Each row is a point on a tangle of strands that fork, close into loops and nearly touch. The rows are in no order.
(in the rows, 128 means zero)
Points whose rows are less than 126 apart are linked; no others are. Some points are linked to none.
k21: [108 126 136 125 140 167 112 170 101 191 121 123 113 113 154  96 119 165
 131 156  75 107 123]
k956: [170  79 165 132  74 142  91 121  79  78  92 135 145 143 119 125 165 114
  92 110 142 115 104]
k269: [125  95 137 134  29 151 174 125 131 160 113 101 140 142 164 125 131 135
  90 152 130 101 116]
k852: [133 139  91 147 173 119 184 102 166  99 120 170  45 123 106 134 122  85
 156 157 107 137 114]
k493: [122 112 139 155  90 124 162  99  81 123 148  88 159 164 189 105 156 127
 122 124 200 155 184]
k468: [159 102 165 125 116 139 185 127 147 173  96 136 128  74 118 160  97 149
 126 124 141 112 126]
k219: [159  94 151  72 112 187 123 165 132  90 145  96  96  70 116 121 196 137
 125 119 107 109 165]
k442: [123 146 127  95 100 166 180 117 108  82 122 138 114 107  87 113  91 140
 174 173  72 123 146]
k305: [134  94  84 170  98  63 176 117 143 106  86 114 168 168 174 138 109 119
  95 127 175 128 116]
k70: [138 103 164  94 139 132  93  96 115 145 145 148 111 111 138 132 128 162
 119 116  96 137 150]
k3: [108 132  98 123 117 149 100 155 179 162 182 142 116 127 123  84  66 170
 130 121  94 122  97]
k594: [186 111 134 144  96 105 166  51 134 103 124  75 153 116 166 138 106 119
 128 137 215 135 170]
k415: [121 138 177 142  75 192  78 180 178 152 165 151 113 139 104  88 116 139
 127 172 104 112 148]
k319: [120  86 135 131 143 103 159 128 133 137 139 111 124 123 177 101  89 142
 112 139 138 124 128]
k248: [128 109 108 131 172 138 110 157 140 196 142 163  95 118 109 148 167 136
 119  79 128 114 129]
k222: [130 121 115 127 197 115 113  86 106  96  86 170 116 110 141 182 151 118
  87  97 111 134 153]
k652: [134 206 147 181 171  88 135 133 112 176 131  68 129 148 113 137 106 105
 127  67 147 157 128]
k371: [ 97  80 177 142  34 119 138 170 133 108 142 167 173 155 145 110 150 176
 133 162 124 119 141]
k294: [132 134 127 104  70 143 184 130 137  53 105 131 150 100  72  93  86 139
 129 157 105  84 141]
k134: [101 166 155 124 118 138 159 119 103 142 129 100 157 144 185  73 127 111
 116 162 170 140 195]
k330: [157 109 107  72 168 175 122 131 105 150 107  90 125  78  81 160 144 139
 196 123  98 143 115]
k777: [136 129 125 138 117 113 168 100 105 118 151 150 137 143 136 129 179 108
 109 110 216 157 182]
k494: [172  97 167 130  87 131  89 109  99  86 114 174 172 161 102 109 206 108
 116 156 138 135 127]
k310: [139 142 103 122  97 158 183 177 122 153 133 127  96 104 144  53 116  97
 124 100 146 123 174]
k158: [111 141  94  95 112 127 159 124 124 144 160  85 125 156 113 106  67 145
 176 156  89 107  91]
k177: [ 94 142 115  97  94  48 154 114 111  71 134  97 118 137 182 118 119 147
 168 121 122 138 128]
k487: [149 134 120 149 221 118  94 152 115 174 143 146 120 115  98 145 145  91
 146  98 121 131 106]
k524: [176  86 165  97 124  66  93 128 144  92 115  91 140 119 151 132 140 163
 131 154  83  95 107]
k335: [121 205 108 175 163  91 139  95  65  93 114  81 134 175 139 159 149 147
 175 139 146 166 132]
k701: [148 136 126  99 102 120 138 105  99 131  79 118 161 152 150 116 145  83
  62 142 132 115 130]
k33: [128 111 140 121 116 112 125 143 103  96 169 158 115 139 102  72 168 115
 178 119 122 118 129]
k303: [174  78 160 150 102 115 162 135 137 112 127 163 117 101  97 115 149 133
 103  58 117 107 142]
k721: [ 62 140 121 149 115 117  82 131 117 157 162 198 131 175 105 157 128 114
 174 105 152 132 103]
k647: [189 108 155 136 126 175 131 131  92 174 135 108 120 138 125  88 132  90
 118 146 148 127 130]
k93: [129 174 124 153 203 136 114 184  91 148 141  93 161 116 128  96 169 115
 131 142 188 132 157]
k901: [199  91 159 106 135  95  80  98 133  65 132 104 138 124  93 127 129 141
 148 129 120 126 106]
k730: [126 114 122  67 125 197 100 148 110 132 130 111 147  88  76 146 182 157
 150 120  86 112 138]
k326: [170 130 176 166 158 111  55 115 126 156 128 126 144 136 109 131  89 161
 131  80 138 167 102]
k812: [ 56 137 104  76 133 128 173 125 141  48 130  88 129 121 130 132  83  92
 135 125 133  92 132]
k659: [102 164 139 133 157 135 128 167 179 109 128 135  71  62  95 182 117 116
 148  97 145 144 130]
k642: [150 141 116 145 126 109 121  84  73  82 112  42 127 142 171 119  70 168
 142 128 142 147 141]
k504: [ 75 187 109  88 132 140 105 128 175 174 129 143 172 117  92 128 119 141
 172 145  64 140 110]
k495: [171 132  86 110 135 195 130 129 106 177  99 104 139 127 188 102 131 147
  79 161 113 132 143]
k915: [134  99 104  85  92  90 156 142 215 114 155 128  87 134 148 105 175 133
  90 149 149 116 108]
k807: [138 110 160 128  96 124 129 112 134 161 103 192 189 133 110 110 137 139
  89 128  90 112 130]
k751: [122 174 134 145 141 105 107 155 170  99 149 113  90 166 179  93  90 130
  95 151 152 166 101]
k97: [ 90 152 124 100 160 162 104  69 185 125 114 162  65  98 123 197 107 144
 130 116  79 173 159]
k462: [198 118 120 178 127  75 148 139 107 166  79 151 160 129 165 115 157 138
 121  93 131 164 160]
k825: [113  97  96  92 168 142 131 149  95 104 108 146 155 110  92 113 170  75
 126  92 116 105 143]
k698: [115 131 123 128 106  80 146 170 137 148  96 150  74 108 197 167 141 164
 123 132 102 127 105]
k999: [147  53 187 134  30 146 124 141 141 132 115 104 175 155 181 126 168 113
  81 151 126  99 128]
k857: [104 100 123 130 105 115 127 160 178 120 197 165  82 168 167  79 168 154
  99 161 135 116 128]
k77: [128  94 128 155 159  93 101 143  98 102 106 119  72 143 186 138 158 129
  96 114 148 138 111]
k316: [ 98 106  92  74 106 120 153  84 171 115 144 113 111 127 121 178  94 146
 156 103  91 136  96]
k483: [123 128 172 125 153  94 131 111  95 115 127 120 121 122  61 168 137 114
 193  60 107 136 112]
k964: [ 94 175 142 122 123 151 109 162  84 156 119 129 165 130 139 118 152  97
 120 146 187 130 170]
k332: [166  96 105 149 128 116 111  94 110 112 129  32 145 116 195 109 107 162
 158 160 168 138 133]
k945: [106 114 132 126 113 118  96 144 151 147 132 137 160 168 132 151 121 128
  98 138 130 113  57]
k896: [ 99 142  94  93 117 168 134 170 116 150 113 135 127  91 122 123 141 178
 145 109  71  94 158]
k939: [106 127 108 105 128 171 149 147 125 155 120 163 154  90  76  93 119 154
 157  57  78 115 177]
k174: [162  98 105 142 146  90 158 103 143  78 111 107 175 127 181 148 110 134
  98 155 203 122 144]
k627: [147 118 126 139  94 152 137 105 184 159 197 190 107 135 116 103 116 128
 133 153 169 130 144]
k66: [149 109  79 117 151 152 136 137 129 127 131 106 144 119 106 138 101 122
 131  91 164 105 108]
k758: [123  83 178 156 165 157 126 192 144 143 149 175 141 119 117 118 120 151
 103 160  84  63 121]
k988: [ 91  98 116 153 157 155 145 132 125 188 191 150 152 145  96 120  96  73
 130 102 154  80 103]
k735: [141 162 110 116 200  84 135  84 129 102 185  70 136 124 144 139 156 145
 174 137 152 163 152]
k525: [147 121 128  93 202 157 115  86  90 113 143 109 134 111  78 163 156  95
 179 162  95 123 120]
k603: [128 137 123 142 115 108 119  82 121 133 146 117 106 175 112 145  98 100
 109  66 162 157 121]
k515: [147  89 108 131  92 171 149 151 132 103 176 138  66 122 115 114 130 167
 117 138 157 107 101]
k126: [177 101 152  79 125 103 103  79 138 106 109  97 133 141 163  73 146 124
 111 176  83 110 131]
k331: [126  64 113 118 135 173 120 100  88 106 124 135  93 142 137 144 128 118
  65 133 146 106 118]
k90: [120 142  78 185 208 117 173 118  87 158 145 134 111 149 121 100  99  99
 140 140 146 134 158]
k723: [152 135 134 192  78 156 110 124  68 133  78 172 168 161 134 120  80 156
 128 145 154 171 125]
k344: [141 162 104 139  79 140 123 125  82  78 108 109 126 171 150 147 141 146
 144 160 171 158 113]
k649: [201  95 148 158  66 105 152  75 151 111 104 113 173 129 167  94 126 122
 122 109 188 165 161]
k508: [107 158 179 179 144 137  82 162 138 194 152 141 109 102 115 136  46 132
 161 129 111 116 121]
k440: [ 67 142 120 131 152 140 134 125 143  95 151 161  66 131  86 114 101  99
 182 115  47 109 140]
k16: [100 151 111  96 157 150 101 145 164  94 140 132  70 132  76 127 143 102
 165 124  67 152  99]
k225: [140 220 148 157 192 104 110 109 147 159 148  83 164 139 111 126  96 111
 143 130 141 163 130]
k212: [120 141 128 134 173 103 146 164 154 126 106 167  66  73 148 145 171 153
 123 138  90 119 131]
k854: [118 163 126 105 120 135 176 143 136 121  77  57  93  79 118 159 110  68
 137  91 143 129 115]
k426: [190 125  89 117  94 107 186 157 107 131  94 120 125 128  96  96 168  91
 126  91 152 117 135]
k223: [148 178  82 140 213  99 108  82 106 159 115 137 134 182 145 142 155 125
 128 157  95 181 143]
k477: [169 111  89 105 174 124  96 100 128  75  86 113 138 143  94 122 124  94
 119  83  72 130 118]
k512: [146 103  95 121  79 149 152 137 123 139  66 111 185 156 147  95 118 116
  84 148 114  89 132]
k793: [ 88 110 149 209 106 132 159 137 121 184 117 191 164 179 152 142 126 106
 122 142 159 140 126]
k506: [ 74 145 136 125 128 147  97 124 155 143 169 201 116 120  97 126 161 124
 156 158  90  94 175]
k343: [117 185  91 148 172 169 113 129 105 145 128 143 143 114 114 123  64 145
 158 125 142 164 154]
k61: [ 98 112 127 121 153 120 155  97  94  76  97 143  86 137 108 121  93 106
 154  87  76 122 140]
k968: [137 172 133 106 134  95 149 178 142 141 126  98 177  86 111 101 128 137
 150 167 157 132 134]
k676: [159 135 150 109 119 100 146 115 172 151 139 105 119  92 169 170 144 137
  85 110 187 176 140]
k672: [112 167  36  99 172 129 153 121 142 120 101  95  95 123 164 119 111 132
 142 100  96 163 148]
k725: [126 171 143 169 179 148 160 102  84 161 168  74 133 117 113 181 141 123
 131 150 189 138 133]
k437: [120 119  97 168 111 110 130 145  81  88 116 163 116 162 160  69 121 120
 109 145 109 121 123]
k924: [113 190  99 128 150 162 189 105 112 122  99  58  89 115 131 171  94 112
 146 125 158 168 134]
k918: [131 106 151 164  83 110 165 146  80 189 131 117 126 185 147  92  77 108
 126 119 126 135  93]
k910: [109  90 170 150  74 108 133 143  98 140 106 101 220 172 193 128 114 144
 154 142 121 143 118]
k558: [153 140 109  96  84  87 132 117 102 151  94  62 133 136 173  99 150 140
 141  89 139 137 142]
k949: [152 161 158 140 141 121 112 145 148 169 150 147 108  89  65 152  94 134
 176 139 124 124  99]
k592: [111 107  83 161  94 135 147 140  70  86 109 113 136 192 149 113 102 145
 140 146 148 127  99]
k501: [115 187  91 125 191 106 138 117  93 171  73 128 128 137 137 160 140 101
 129 161  90 139 135]
k498: [123  80 119 126 117 204 100 125 150 101 144 127 100 125 120 127 131 122
  48 127 102  80 130]
k704: [ 79 123 119 117 163 103 141 146 123 199 193 135 136 120 125 154 114 107
 158 117 155 109 114]
k772: [108 197 123 140 165 141  93 105 149 147  90 148  85 121 111 195  97 132
 140 135 117 176 116]
k28: [116 100 144 154 174 123 114 152 128 166 164 137 160 139 184 117 117 159
 106 157 144 150 132]
k384: [ 68 136  76  90  92 144 182 152 142  82 137 106 142 105 163 120 101 139
 136 152 119 105 113]
k797: [ 83 115 115  81 179 118 115  85 148 115 138 101 140 145 126 162  99 110
 149 120  72 135 103]
k998: [183 142  99 208 165 120 131 105 116 122 161  77 130 131 110 148 108 167
 137  93 185 156 115]
k375: [147 128 147 155 188 148  99 103 106 124 184  98 136 105  88 170 105 133
 149 110 192 155 128]
k11: [144 153 138  96  71 128  95 175 142  80 121  91 128 134 102 100 132 145
 119 138 142 125  88]
k888: [143 107 149 123  61 156 137 125  54 114 109 113 118  97 149 100 140 143
 149 162  91 115 153]
k119: [183 111 166 124 115 132 140  85 142 168 116 114 154  92  91 150  77 146
 108 131  92  95 112]
k709: [165  78 158 132  47 110 135 121 166 109 118 135 167 123 136  94 155 136
 117  83 145 136 152]
k551: [123  87 101 164 149  96  97 158 102  97 111 114 120 163 179 128 102 146
 101  55 163 140 103]
k492: [150 134  48 125  91 113 191 142 113 140 104 138 107 117 146  96 133 128
 136 108 163 124 148]
k32: [118 142 130 144  78 154 155 117 118 173 127 125 145 169 134 102  58 135
 132 155 110 127  76]
k456: [159 174 135 152 215 135 127 117  90 171 166  51 146 103 143 119 164 115
 121 127 177 138 173]
k205: [166 126 156 107 169  88 167 111 150  82 125 107 107  97  96 117 147  62
 121 140 113 124 131]
k211: [ 87 122 133 103 173 107 134 129 173 189 190 131 121  73 139 162 114 161
 172 117 136 141 125]
k401: [114 145 127 157 130 149  82 141  84 118 140 179 111 154  93  71 160  85
 154 140 130 117 153]
k221: [ 98 126  84 120 174 174 119 128  98 142 142 151 163 105  82 130  79 128
 187  93 111 120 162]
k389: [142  94 182  97 119 142 113 160 194 128 150  97 119  91 118 104 128 139
 103 154 101  93 113]
k909: [171 130 153 168 127 101 133  90 151 194 134 119 170 186 165 116 116 143
 124 183 109 181  93]
k167: [165 116 131 193 135  89 153 166 100 184 129 142 170 137 108 121 138 148
 182 126 159 137  91]
k670: [ 97 126 104  92 163 175 104 111 130  83 151 178 168 100 115 108 117 149
 167 125  91 129 163]
k817: [ 87 151 175 112 170 151 108 127 126 141 181 101 113 104 101 136 116  72
 145 172 138 114 126]
k951: [199  88  89 116 103 151  84  82 106 123  77  46 148 114 185 135 110 154
 114 118 150 122 132]
k648: [ 85 106 147 116 137  80 133 193 121  96 156 165 136  96 133 128 159 172
 164 151 111  91 124]
k990: [ 99  97 160 118  94 101 150 150 165  95 208 153 118 129 112  72 146 115
 124 135 118 101 136]
k433: [130 154 165  87  63 112 120 136 144 109 126 127 146  94  98 148 151 162
 141  69 134 151 129]
k906: [144 143 152  99  97 114  78 110 108 108 126 161 111 137  65 153 170 131
 149 121  79 111  98]
k51: [164 141  98 220 167  96 141 121 120 165 106 147 168 170 150 133 161 137
 121 137 148 182 139]
k633: [140 145 125 191  71 136 116 147 110 164 103 194 125 166 116 104 104 148
 117  99 129 159 130]
k394: [ 74  91 169 102  77 156 130 134 115 119 124 142 117 114 142 171 165 154
  87 132 101  92 137]
k555: [107 156  92 131 115 168  97 174 179 103 131 143  75 135  68 136 149  89
 126 108 115 119  86]
k529: [181 149 145 121 149  86 167  72 130 120  90 124 130 130 118 134 145  86
 106 157 140 120 141]
k518: [127 142 114 107  98 139 151 110 116  56  94 150 178 100 113 100  94 138
 127 138 152 115 167]
k311: [205  95 127 166 106 120 132 157 108 203 112 133 174 153 123 108 164 119
 128  89 146 155 111]
k641: [107 138 171  99 101 178 103 156 182 126 193 108 129  90 110  76 114 133
 101 128 112 117 159]
k250: [123 164 182 119 159 160 119 155 169 140 112 142  70  64  74 154 120  97
 163 139 103 134 124]
k936: [149 155 120 170 116 121 144 116 137 133 109 176  45 135 108 146 113 105
 135 132 105 129 113]
k131: [117 127 103 113 100 161 121 115 180 124 180 153 105 123 117 123  90 169
 115 134 172 142 114]
k830: [111 121 176 173  74 146 114 161 183 169 170 190 144 159 115  89 116 145
 114 213  85 105 154]
k317: [137 158 109  96 109 142 111  78  99  97  95 114 177 157 127 113 118 133
 119 156 138 136 128]
k149: [ 82 150 125 186 147 120 108 156  66 127 127 156 136 171 124 166 118 120
 131 118 165 137  99]
k300: [109 176 142 105 115 112  86 115 173 106 137 165 115 154 142 106 125 128
 112 186 129 143 119]
k412: [140 146  94  76 108 176 169 171 194 107 112  97 118  94  68 120 126 115
 100 119 109  94 116]
k59: [ 64 104 143  68  95 141 165 111 143  80 121  78 139 105 132 121 111  85
  94 112 103  79 167]
k75: [111 104 115 114 212 123 122 109 126 113 138 123 131 146  85 156 124  85
 147 153  86  94  85]
k978: [135  61 188 116  57 126  88 115 107 113 111 115 161 167 144  88 143 125
 114 130  94 103 117]
k478: [ 87 175 146 158 151 114 108 165 136 110 165 158 116  99 127 158 126 136
 155 181 185 140 110]
k914: [110 164 160 168 142 101  98 144 138  98 192 156  89 158 156 113 124 144
 125 164 203 173 127]
k764: [ 86  89 140 117 160 106 115 122  53  77  95 130 138 125 162 131 112 120
 125 101  93 101 156]
k133: [153 189 128 108 119 117  75 171 134 193  87 102 149 115 136 145 163 142
 127 120 125 151  89]
k619: [121 168 110 134 120 161 126 104  59 140 122 143 128 138 139  87  98 132
 165 109 131 154 168]
k6: [156 102  78 176 159 123  94 101 114  89 126 113 148 146 145 161 128 173
 103  92 184 158 109]
k531: [138 128 146 116 138 156 135 146 116 125 174  93  38 111 148 108 127 132
 135 150 155 132 112]
k309: [131 113 162 146  84 105 125 152  85 120  86 108  87 126 179 152 176 134
 104 126 121 141 112]
k405: [131  93 151 144 100 142  70 115 110 125 132 185 151 162 162 106 208 143
 118 151 143 171 158]
k404: [153 118 158  96  79 141 123 104 126 100  93 103 123  74 138 159 141 129
 121  67 140 123 157]
k811: [153 113  56 134 170  99 145  63 103 119  81 134 121 135 163 149 133 132
 117  90 114 131 157]
k350: [ 65 156 106 116 166 146 128 152 144  99 174 126  77 102 137 148 112 126
 152  97 148 160 148]
k123: [146 149 148 139  93 142  80 172 175  97 114 169 103 101 110 131 140 179
  94 123 102 145 136]
k235: [ 79 129 113  74 132 134 129 153 188 142 160 127 119  76 111 186 104 174
 162 127  94 128 105]
k74: [105 152 110 112 174 170 104  97 108  79 113 161  79 148 119 170 159  80
 107 108 119 147 143]
k142: [119 120 147 154 138  88 157 166 129  93 113 180  90  76 107 142 121 158
 145 129 113 100 129]
k204: [126 153 108 149 180  87 153 107  99 150 153  59 108 138 134 159 130 116
 173  40 147 147 147]
k220: [122  82 202 158  85 146 125 173 140 137 157 187 158 148 131 103 161 146
 110 181  96  74 144]
k746: [142 132 130 159 184 113 116 133  81 153 107 104  93 105 126 149  93 124
 152 101 107 138 102]
k716: [ 70 160 165 123  91 139  70 142 150 107 145 195 137 164 126 114 166 156
 132 171  89 110 134]
k420: [115 112 180 198 138 130  99 124 122 171 149 155 106 148  93 115  60 121
 146 137 157 112  77]
k662: [134 119 132 170 131  87 146 138 137 168 140 193 125 100  82 143 135 135
 197 141 163 135 109]
k579: [ 95 166 110 102 181 162 161  69 136 137 117  81 117 116 116 170  98  97
 170 121 116 170 171]
k980: [116 176 127 116 159 157 119 166  95 188  91 129 125 105 136 146 124 110
 121 180 101 119 117]
k789: [118 113 150 171 130 101 134 101  67 105 125  59 179 165 145 142  96 152
 142 105 166 136 133]
k5: [140 121 123 185 148  97 163 101 118 175 165  61 146 189 160 148 166 122
 126 137 179 154 120]
k281: [ 93 105 143 155 123 110 129 112 125 168  95 200 200 158 160 152 149 126
  91 132 132 126 152]
k957: [118 117  78  94 173 144  99 115 150  62 114 139 160 117  76 100 112 114
 157  94  53 122 137]
k484: [121 113  42  97 143 128 141  83 139 133 105 130 105 121 177 120 103 130
 102  81 127 159 167]
k236: [108  75 111 125 116 101 170 131 164  87 111 147 105 102 183 116 114 153
  88 137 113 100 152]
k869: [152 114 177 104  95 147 124 103 182 175 155 124 131 126  83 117 117 126
 108 151  78  91 107]
k919: [ 93 122  96 124 150 148 162 100 148  96 172 175  56 125  95 146 103 106
 203 165  92 116 151]
k580: [190 141 167 136  89 112 109 107 162  66 117 105 138 138 117 121 131 145
  99 164 141 137 103]
k83: [123 155 118  88 167  57 120 113 139 122 151  88 148 128 141 160 153 112
 165  63 144 173 157]
k306: [133 133 144 125 142 120  73 153 142 171 117  96 183 141 126 140 104 138
 111  98 148 142  68]
k168: [140 126 139 174 124 154  93 119  89 126 169 155  91 129  80  81  79  98
 147 113 150 128 128]
k667: [128 189  95 132 144  89 144 128  86  68 105 104 109 154 113 135 153 134
 160 177 143 140  96]
k100: [109 165 156 125  98 139 150 141 134 159 120 135 129 115  76 169 126  83
 111 113 157 100  95]
k732: [164 122 163 154  57 122 147 137 159 105  86 134 126 141 133 127 130 118
  91 156 177 151  88]
k115: [138 120 141 181 113 131  88 131 122 160  96 203 150 155  74 124 135 116
 116 118 106 129 112]
k480: [125  86 145 160 125  73 111 122 100 109 120 100 207 165 164 145  80 163
 136 121 112 115  92]
k280: [148 112 143 152 110  82 170 119 144 191 151 106 120 133 160 151 157 115
 104 102 190 143 113]
k151: [105 119 118 105 123 182  79 159 168 125 164 163  70 147  85 127 160 109
  69 108 118 109 132]
k623: [184 109 124 150  93  88 131 126 159 169 123  91 184 176 191 104 145 153
 134 144 141 182 118]
k785: [162 136 118  73 119 164 122 121 190 140 134 102 106  95 142 127 148 121
  73 104 140 145 140]
k224: [134 101 114 154 101 146 151  93 124 158 140 186 141 145 144 130 128 135
 133 170 173 144 128]
k577: [ 88 131  90 136 117 131 166  78  73 116 140 166 124 132 134 138 124 122
 148  97 171 145 180]
k60: [113 162 123 133 183 125 103 140 108 115  94  91 113 129  75 186 126 105
 163  75  87 151  85]
k341: [154 160  71  83 117 171 136 133 212 135  87 122 122  82 100 136 135 122
  89 105 100 147 131]
k548: [119  87 150 136  73  95 140 151  77 142 123 142 173 137 164 119 150 169
 167 118 135 136 128]
k738: [ 88 105 162 123 106 121 124 198 115 137 128 130 169 135 114 147 123 130
 118 167 143  79  55]
k262: [184  80  61 109 145 101 117  61 121  70  83 120 113 126 133 125 142 120
 120 127 109 103 132]
k858: [ 86 155 124  94 102 178 169 167 135 144 102 110 118  98 101 158 130  85
 109  98 112  93 118]
k955: [107 163  75 100 168 112 167 168 153 122  99 123  94 118 125 101 113  97
 131 109 111 136 120]
k820: [ 79 118 138  86  86 157 160 151 124 103 101 108 132 106 150 119 175 122
  77 129  83  63 192]
k971: [ 73 155 134 137 150 107  52 131 157 169 160 213 125 115  97 146 136 120
 150 104 102 116 140]
k946: [119 111 157  84 121 123 106 131 133 121 158  99 134 126 170 123 195 118
 103 175 146 117 118]
k760: [133 155 136  64 144 121 103  96 189  78 129 106 141 119 101 173 160 101
 107 129 117 142 110]
k215: [ 89 177 114 174 173  82 129 119  70 144 130 121 169 157 136 144 141 138
 166 142 162 141 133]
k251: [166 163 117 112 129 113 147 161 118 102 106 109 163 108  59  82 129 101
 154 118 149 133 139]
k172: [153  96 115 139 130  91 122 107 132 169 121  59 179 188 172 147 165 122
 119 147 160 124  91]
k439: [161 106 117  98  98 171 132  96 143 142 124  99  74  93 156 111 139 116
 100  70 113 111 159]
k940: [176  92  92 118 108 160 102 125 122 141  70 122 162 115 175 114 111 161
  81 120 130 126 121]
k908: [177 135 104 164 115 139 131 102 126 169  93 119 132 191 162 130  81 145
 114 180 138 156  71]
k53: [107 129 145 135  73 161 179 113 161 131  88 149 104 112 127 126  94 125
  54 156  74  79 147]
k186: [170  91 148 111 113 164 107 146 149  99 161 165 100  83  98  83 152 146
 115  82 109 110 173]
k928: [149  98 134  91 173 117 146 102 164 144 153 171 165 103 120  69 139 102
 121 140  80  96 165]
k152: [ 84 126 166 104 174 134 130 171 125 130 110 160 132  99 122 116 117 105
  73 143  81  67 128]
k722: [146 149 166 106  68 133  83 184 155 119 130 119 141  84 113 124 162 192
 136 138 124 137 110]
k432: [111 112 112  92 166 117  98 116 112  84 131 173 179  93 121 159 138 165
 152 133 131 149 155]
k141: [ 99 128 159 138  74 150 189 160 105 147 108 154 154 110  93 159 115 115
 114 171 151  82 102]
k841: [119 127  92  99 153 200 125  78 162 133 158 158 100 100 105 181 100 148
 136 160  98 129 139]
k358: [112 180 127 161 169  77 137 189 158 139 156 120 148 122 132 111 113 128
 167 169 197 142 104]
k860: [ 81 128 124 119 110 131  98 168 165 167 155 134 159 163 107 106 111 162
 120 120 105  94 116]
k534: [121 124  72 120 126 183 111 160 185 168 140 166  65 118 110 131 142 134
  96  75 103 132 163]
k194: [112  67 177 113 103  95 137 127 132  88 131 159 144 128 152 163 181 146
  92 113 120  96 130]
k210: [125  81 172 145  91  81 163 120 183 108 107 165 117 140 197 161 139 141
  94 127 138 126 131]
k719: [140 162 116 120 192 114 143 135 137 112 171  98  74 126 144 135 145 116
 131 130 175 159 127]
k867: [112  73 154 104 140 129 136  69  67 107  94 113 120 127 161 166 140 111
  94 127 104  83 147]
k862: [151 111 109  59 116  94 123 108 133 123 139  85 112 156 163  83 187  99
 119 166 120 113 136]
k113: [126 111 106 135 146  92 142 156 109  99 105 130 106 199 124  90 140 101
 112 114  91  96  78]
k58: [ 91 194 136 124 177 169  69  99 116 113 133 149  87 134 102 188 130 102
 140 168 136 147 140]
k656: [119 136 132 167 160 130  83 168  83 199 126 136 123 150 181 127 109 162
 121 141 126 153 106]
k877: [157 144 129  94 138 101 124  82 181  66 142  78 105 117  96 120 114  68
 119 114 134 141 106]

A piece is two or more points that can be reached from each other along the links. Count, over all rows, the pieces, the separate loops (a circle has one, a figure eight two, a Y none), the forks (points with three links) and the tips (points with one).
pieces: 4
loops: 1
forks: 24
tips: 30

How many points has the smallest loop of links through each point below? Write 0 if it is on no loop.
k93: 0
k498: 9
k119: 0

Name the points in between on the shortest way along the links from the first point to the second, in order.
k623 / k126: k172 k5 k280 k676 k785 k439 k404 k433 k722 k11 k580 k901 k524
k300 / k760: k716 k506 k971 k721 k149 k215 k335 k667 k344 k317 k701 k529 k205 k877
k551 / k980: k6 k998 k375 k725 k456 k93 k964 k134 k493 k777 k577 k619 k343 k221 k939 k896 k21
k310 / k716: k492 k426 k251 k968 k358 k478 k914 k751 k300
